Points, in no order, along strands that fork and pass close to each other.
In the rows, zero is written as 128.
Two points are linked if the straight distance between their rows is under 40.2. Some points are linked to none.
liv: | 133 | 126 | 180 | 130 | 119 | 159 | 134 | 140 | 107 | 123 | 141 | 108 | 138 | 145 | 144 | 135 | 119 | 122 | 105 | 112 |
Bakul: |  86 | 121 | 102 | 130 | 127 | 153 | 138 | 124 | 106 | 111 | 114 | 129 | 114 | 136 | 138 | 109 | 130 | 140 |  84 |  86 |
Pob: | 101 | 179 |  58 | 106 | 153 | 108 | 130 | 141 | 170 | 145 | 117 | 167 | 127 | 104 | 114 | 130 | 157 | 140 | 122 | 156 |
pumal: | 145 |  80 | 140 | 133 | 117 | 121 | 106 | 106 |  98 | 107 | 103 | 128 | 115 | 115 | 128 | 104 | 114 | 109 | 170 | 106 |
dorez: | 130 |  90 | 147 | 127 | 115 | 139 | 122 | 109 |  90 | 106 | 105 | 123 | 108 | 123 | 140 | 117 | 107 | 114 | 140 | 100 |
tivus: |  91 | 139 | 119 | 135 | 125 | 154 | 147 | 145 | 105 | 143 | 123 | 111 | 108 | 141 | 146 | 110 | 152 | 134 |  91 | 111 |
bifa: | 123 | 143 | 159 | 137 | 124 | 158 | 140 | 145 | 119 | 144 | 140 | 107 | 127 | 143 | 145 | 130 | 138 | 126 | 105 | 126 |
vumag: | 153 | 110 |  99 | 140 | 148 |  69 | 126 |  83 | 174 | 113 | 110 | 117 | 128 | 106 | 118 | 139 |  92 | 140 | 183 | 154 |
Roneb: | 177 |  86 | 158 | 137 | 115 | 104 | 105 | 109 | 126 | 120 | 130 | 132 | 142 | 124 | 110 | 133 |  98 | 113 | 183 | 136 |
tedu: |  97 | 158 | 111 | 120 | 128 | 135 | 147 | 154 | 128 | 159 | 127 | 118 | 107 | 131 | 136 | 121 | 165 | 129 | 109 | 145 |
mar: |  80 | 164 |  78 | 123 | 161 | 136 | 118 | 129 | 138 | 138 | 129 | 182 | 127 | 103 | 112 | 117 | 156 | 147 |  98 | 108 |
Sedi: | 154 | 145 | 156 | 123 | 113 | 140 | 134 | 153 | 142 | 128 | 165 | 107 | 160 | 156 | 135 | 151 | 130 | 128 |  97 | 146 |
romar: | 153 |  83 | 108 | 140 | 138 |  67 | 109 |  89 | 154 | 110 | 113 | 119 | 133 | 109 | 107 | 127 | 109 | 124 | 210 | 142 |
bap: | 148 | 128 | 176 | 126 | 119 | 152 | 130 | 136 | 119 | 118 | 142 | 114 | 145 | 146 | 138 | 143 | 109 | 122 | 113 | 126 |
Nif: | 154 | 124 | 163 | 132 | 124 | 137 | 130 | 119 | 137 | 121 | 126 | 120 | 137 | 132 | 135 | 147 | 101 | 125 | 141 | 133 |
Nosas: | 110 | 136 | 145 | 136 | 127 | 159 | 141 | 135 | 112 | 136 | 127 | 107 | 116 | 139 | 147 | 122 | 135 | 129 | 107 | 119 |
pebe: | 100 | 175 |  70 | 117 | 168 | 120 | 116 | 125 | 175 | 131 | 111 | 170 | 140 | 101 | 115 | 119 | 146 | 146 | 120 | 129 |
buf: |  78 | 161 |  78 | 118 | 150 | 136 | 124 | 138 | 126 | 137 | 133 | 172 | 122 | 113 | 114 | 112 | 161 | 144 |  89 | 111 |
zofa: | 164 | 118 | 170 | 127 | 119 | 133 | 125 | 120 | 135 | 114 | 135 | 122 | 143 | 136 | 130 | 148 |  96 | 123 | 138 | 135 |
Dap: | 166 |  86 | 155 | 136 | 117 | 112 | 107 | 109 | 119 | 116 | 116 | 129 | 129 | 119 | 118 | 124 | 107 | 109 | 185 | 128 |
zosi: | 103 | 161 | 124 | 127 | 124 | 134 | 147 | 159 | 126 | 166 | 135 | 114 | 105 | 134 | 137 | 129 | 163 | 128 | 111 | 149 |
tete: | 131 | 124 | 154 | 132 | 126 | 152 | 135 | 121 | 123 | 121 | 115 | 113 | 122 | 130 | 146 | 129 | 113 | 128 | 129 | 123 |
zofu: |  74 | 144 |  82 | 126 | 138 | 142 | 132 | 140 | 112 | 129 | 132 | 158 | 123 | 130 | 122 | 111 | 152 | 143 |  74 |  94 |
filug: |  80 | 136 |  90 | 127 | 132 | 150 | 136 | 133 | 112 | 120 | 123 | 137 | 118 | 134 | 133 | 108 | 143 | 141 |  79 |  93 |
nuzol: | 157 |  83 | 150 | 137 | 117 | 115 | 107 | 105 | 108 | 115 | 111 | 129 | 123 | 116 | 125 | 115 | 110 | 108 | 180 | 117 |
mosu: | 184 |  80 | 151 | 140 | 114 |  94 | 105 | 106 | 130 | 118 | 138 | 134 | 154 | 127 | 103 | 134 | 103 | 113 | 187 | 143 |
suvi: | 122 | 149 | 165 | 136 | 121 | 155 | 137 | 155 | 116 | 148 | 153 | 106 | 134 | 148 | 142 | 131 | 144 | 124 |  96 | 126 |
siton: |  91 | 155 | 101 | 119 | 133 | 139 | 145 | 148 | 125 | 145 | 120 | 124 | 107 | 130 | 136 | 112 | 162 | 134 | 104 | 134 |
mosas: |  97 | 178 |  62 |  98 | 149 | 103 | 138 | 149 | 161 | 148 | 122 | 163 | 118 | 109 | 115 | 129 | 160 | 139 | 120 | 163 |
kugel: | 128 | 119 | 176 | 134 | 119 | 162 | 135 | 130 |  94 | 124 | 134 | 109 | 124 | 143 | 145 | 132 | 116 | 123 | 106 | 104 |
gidar: | 187 |  97 | 162 | 119 | 109 | 115 | 115 | 123 | 125 | 105 | 140 | 131 | 156 | 138 | 113 | 146 |  93 | 118 | 151 | 139 |
Kud: | 123 | 164 | 141 | 125 | 119 | 123 | 144 | 164 | 130 | 175 | 158 | 117 | 116 | 140 | 133 | 150 | 157 | 124 | 105 | 159 |
sigo: | 117 | 136 | 139 | 133 | 128 | 152 | 141 | 126 | 128 | 129 | 114 | 110 | 119 | 132 | 146 | 124 | 126 | 131 | 121 | 122 |
Lak: |  99 | 134 | 138 | 140 | 123 | 160 | 146 | 142 |  99 | 140 | 128 | 104 | 109 | 142 | 148 | 115 | 143 | 131 |  92 | 109 |
lar: | 139 | 129 | 157 | 133 | 125 | 145 | 134 | 123 | 135 | 124 | 122 | 116 | 128 | 131 | 140 | 139 | 108 | 129 | 135 | 130 |
Dos: | 154 |  97 | 100 | 139 | 145 |  62 | 119 |  84 | 167 | 108 | 112 | 119 | 129 | 106 | 111 | 134 |  97 | 133 | 199 | 148 |
misen: | 101 | 178 |  62 | 110 | 161 | 114 | 124 | 133 | 172 | 138 | 113 | 169 | 136 | 103 | 116 | 121 | 153 | 143 | 122 | 144 |
fozeg: |  91 | 146 | 103 | 125 | 131 | 150 | 144 | 141 | 116 | 136 | 120 | 119 | 112 | 134 | 137 | 108 | 155 | 135 |  94 | 117 |
rutu: | 108 | 163 | 134 | 125 | 123 | 122 | 149 | 166 | 125 | 176 | 145 | 117 | 106 | 135 | 133 | 142 | 163 | 126 | 106 | 159 |
maro: | 184 |  79 | 140 | 146 | 122 |  83 | 104 |  94 | 138 | 123 | 140 | 131 | 149 | 121 |  98 | 135 | 103 | 117 | 199 | 146 |
Gulu: | 120 |  97 | 144 | 127 | 119 | 146 | 131 | 110 |  96 | 106 | 105 | 118 | 107 | 124 | 144 | 119 | 108 | 123 | 128 |  97 |
gurom: |  90 | 170 |  77 | 122 | 166 | 131 | 115 | 124 | 155 | 131 | 118 | 178 | 134 |  98 | 115 | 115 | 150 | 147 | 108 | 117 |
zale: | 146 |  77 | 122 | 138 | 124 |  99 |  98 | 100 | 118 | 103 | 100 | 126 | 125 | 113 | 117 | 100 | 120 | 110 | 193 | 114 |
Gef: | 177 | 110 | 169 | 119 | 111 | 127 | 120 | 127 | 128 | 107 | 141 | 127 | 154 | 142 | 121 | 150 |  95 | 119 | 137 | 136 |
nur: |  81 | 153 |  87 | 139 | 165 | 140 | 107 | 104 | 139 | 128 | 120 | 184 | 131 |  99 | 116 | 123 | 134 | 153 |  99 |  89 |
nefe: |  94 | 174 |  71 |  99 | 143 | 106 | 147 | 157 | 150 | 153 | 119 | 150 | 108 | 115 | 118 | 133 | 164 | 138 | 117 | 165 |
zolo: | 159 |  75 | 120 | 148 | 132 |  76 | 103 |  92 | 142 | 115 | 117 | 121 | 138 | 114 | 104 | 118 | 117 | 114 | 215 | 138 |
zulol: | 138 |  84 | 143 | 129 | 117 | 130 | 116 | 106 |  96 | 105 | 102 | 126 | 109 | 117 | 134 | 109 | 108 | 114 | 156 | 101 |
sodo: | 162 | 127 | 173 | 118 | 111 | 145 | 129 | 144 | 126 | 108 | 148 | 113 | 158 | 151 | 133 | 149 | 109 | 123 | 110 | 133 |
mima: |  77 | 156 |  80 | 116 | 144 | 135 | 133 | 147 | 118 | 134 | 131 | 159 | 116 | 123 | 120 | 108 | 162 | 144 |  86 | 111 |
Govuf: | 103 | 168 |  81 | 112 | 134 | 115 | 146 | 148 | 155 | 156 | 122 | 133 | 111 | 121 | 130 | 131 | 160 | 133 | 123 | 163 |
Vudon: | 114 | 113 | 158 | 136 | 120 | 163 | 141 | 125 |  91 | 123 | 124 | 107 | 113 | 141 | 150 | 122 | 118 | 126 | 102 |  99 |
zuvor: | 109 | 110 | 130 | 127 | 122 | 149 | 135 | 114 | 101 | 107 | 106 | 117 | 110 | 132 | 145 | 116 | 114 | 129 | 111 |  96 |
Pev: | 198 |  90 | 152 | 120 | 108 | 102 | 114 | 118 | 131 | 102 | 147 | 131 | 161 | 140 | 107 | 148 |  92 | 120 | 155 | 147 |
sodu: | 129 | 160 | 144 | 130 | 118 | 133 | 142 | 161 | 138 | 166 | 161 | 113 | 127 | 144 | 137 | 146 | 151 | 124 | 103 | 153 |
goven: |  96 | 113 | 112 | 128 | 124 | 153 | 138 | 118 | 103 | 105 | 106 | 122 | 111 | 132 | 145 | 113 | 119 | 135 |  96 |  89 |
Garu: | 162 | 138 | 155 | 121 | 113 | 139 | 133 | 146 | 140 | 117 | 159 | 108 | 162 | 155 | 136 | 152 | 115 | 127 | 101 | 143 |
velok: | 137 | 154 | 153 | 129 | 116 | 138 | 136 | 161 | 135 | 155 | 166 | 111 | 140 | 148 | 135 | 147 | 148 | 124 |  98 | 147 |
pas: | 148 | 152 | 152 | 124 | 114 | 138 | 135 | 161 | 141 | 143 | 168 | 108 | 152 | 154 | 135 | 150 | 140 | 126 |  96 | 146 |
bonar: | 187 | 105 | 148 | 134 | 121 | 102 | 119 | 104 | 146 | 115 | 139 | 130 | 146 | 125 | 113 | 152 |  87 | 129 | 163 | 151 |
Tal: | 171 |  78 | 131 | 151 | 125 |  81 | 104 |  92 | 139 | 120 | 126 | 124 | 142 | 118 | 103 | 126 | 112 | 116 | 209 | 143 |

A fork is a point with three links, a tip a point with one. Leave the first point through the second and follow the links. Name the first fork or tip that comes.
tete, lar => Pev
lar, tete => Nosas
gurom, pebe => Govuf
zolo, romar => vumag
velok, pas => Vudon

Name the points in between on the shortest way along the links from the first point to the second, in order.
liv, velok => bap, sodo, Garu, Sedi, pas
Lak, Gef => Nosas, sigo, tete, lar, Nif, zofa
mima, goven => zofu, filug, Bakul
pumal, Tal => nuzol, Dap, Roneb, mosu, maro
rutu, sigo => zosi, tedu, siton, fozeg, tivus, Lak, Nosas
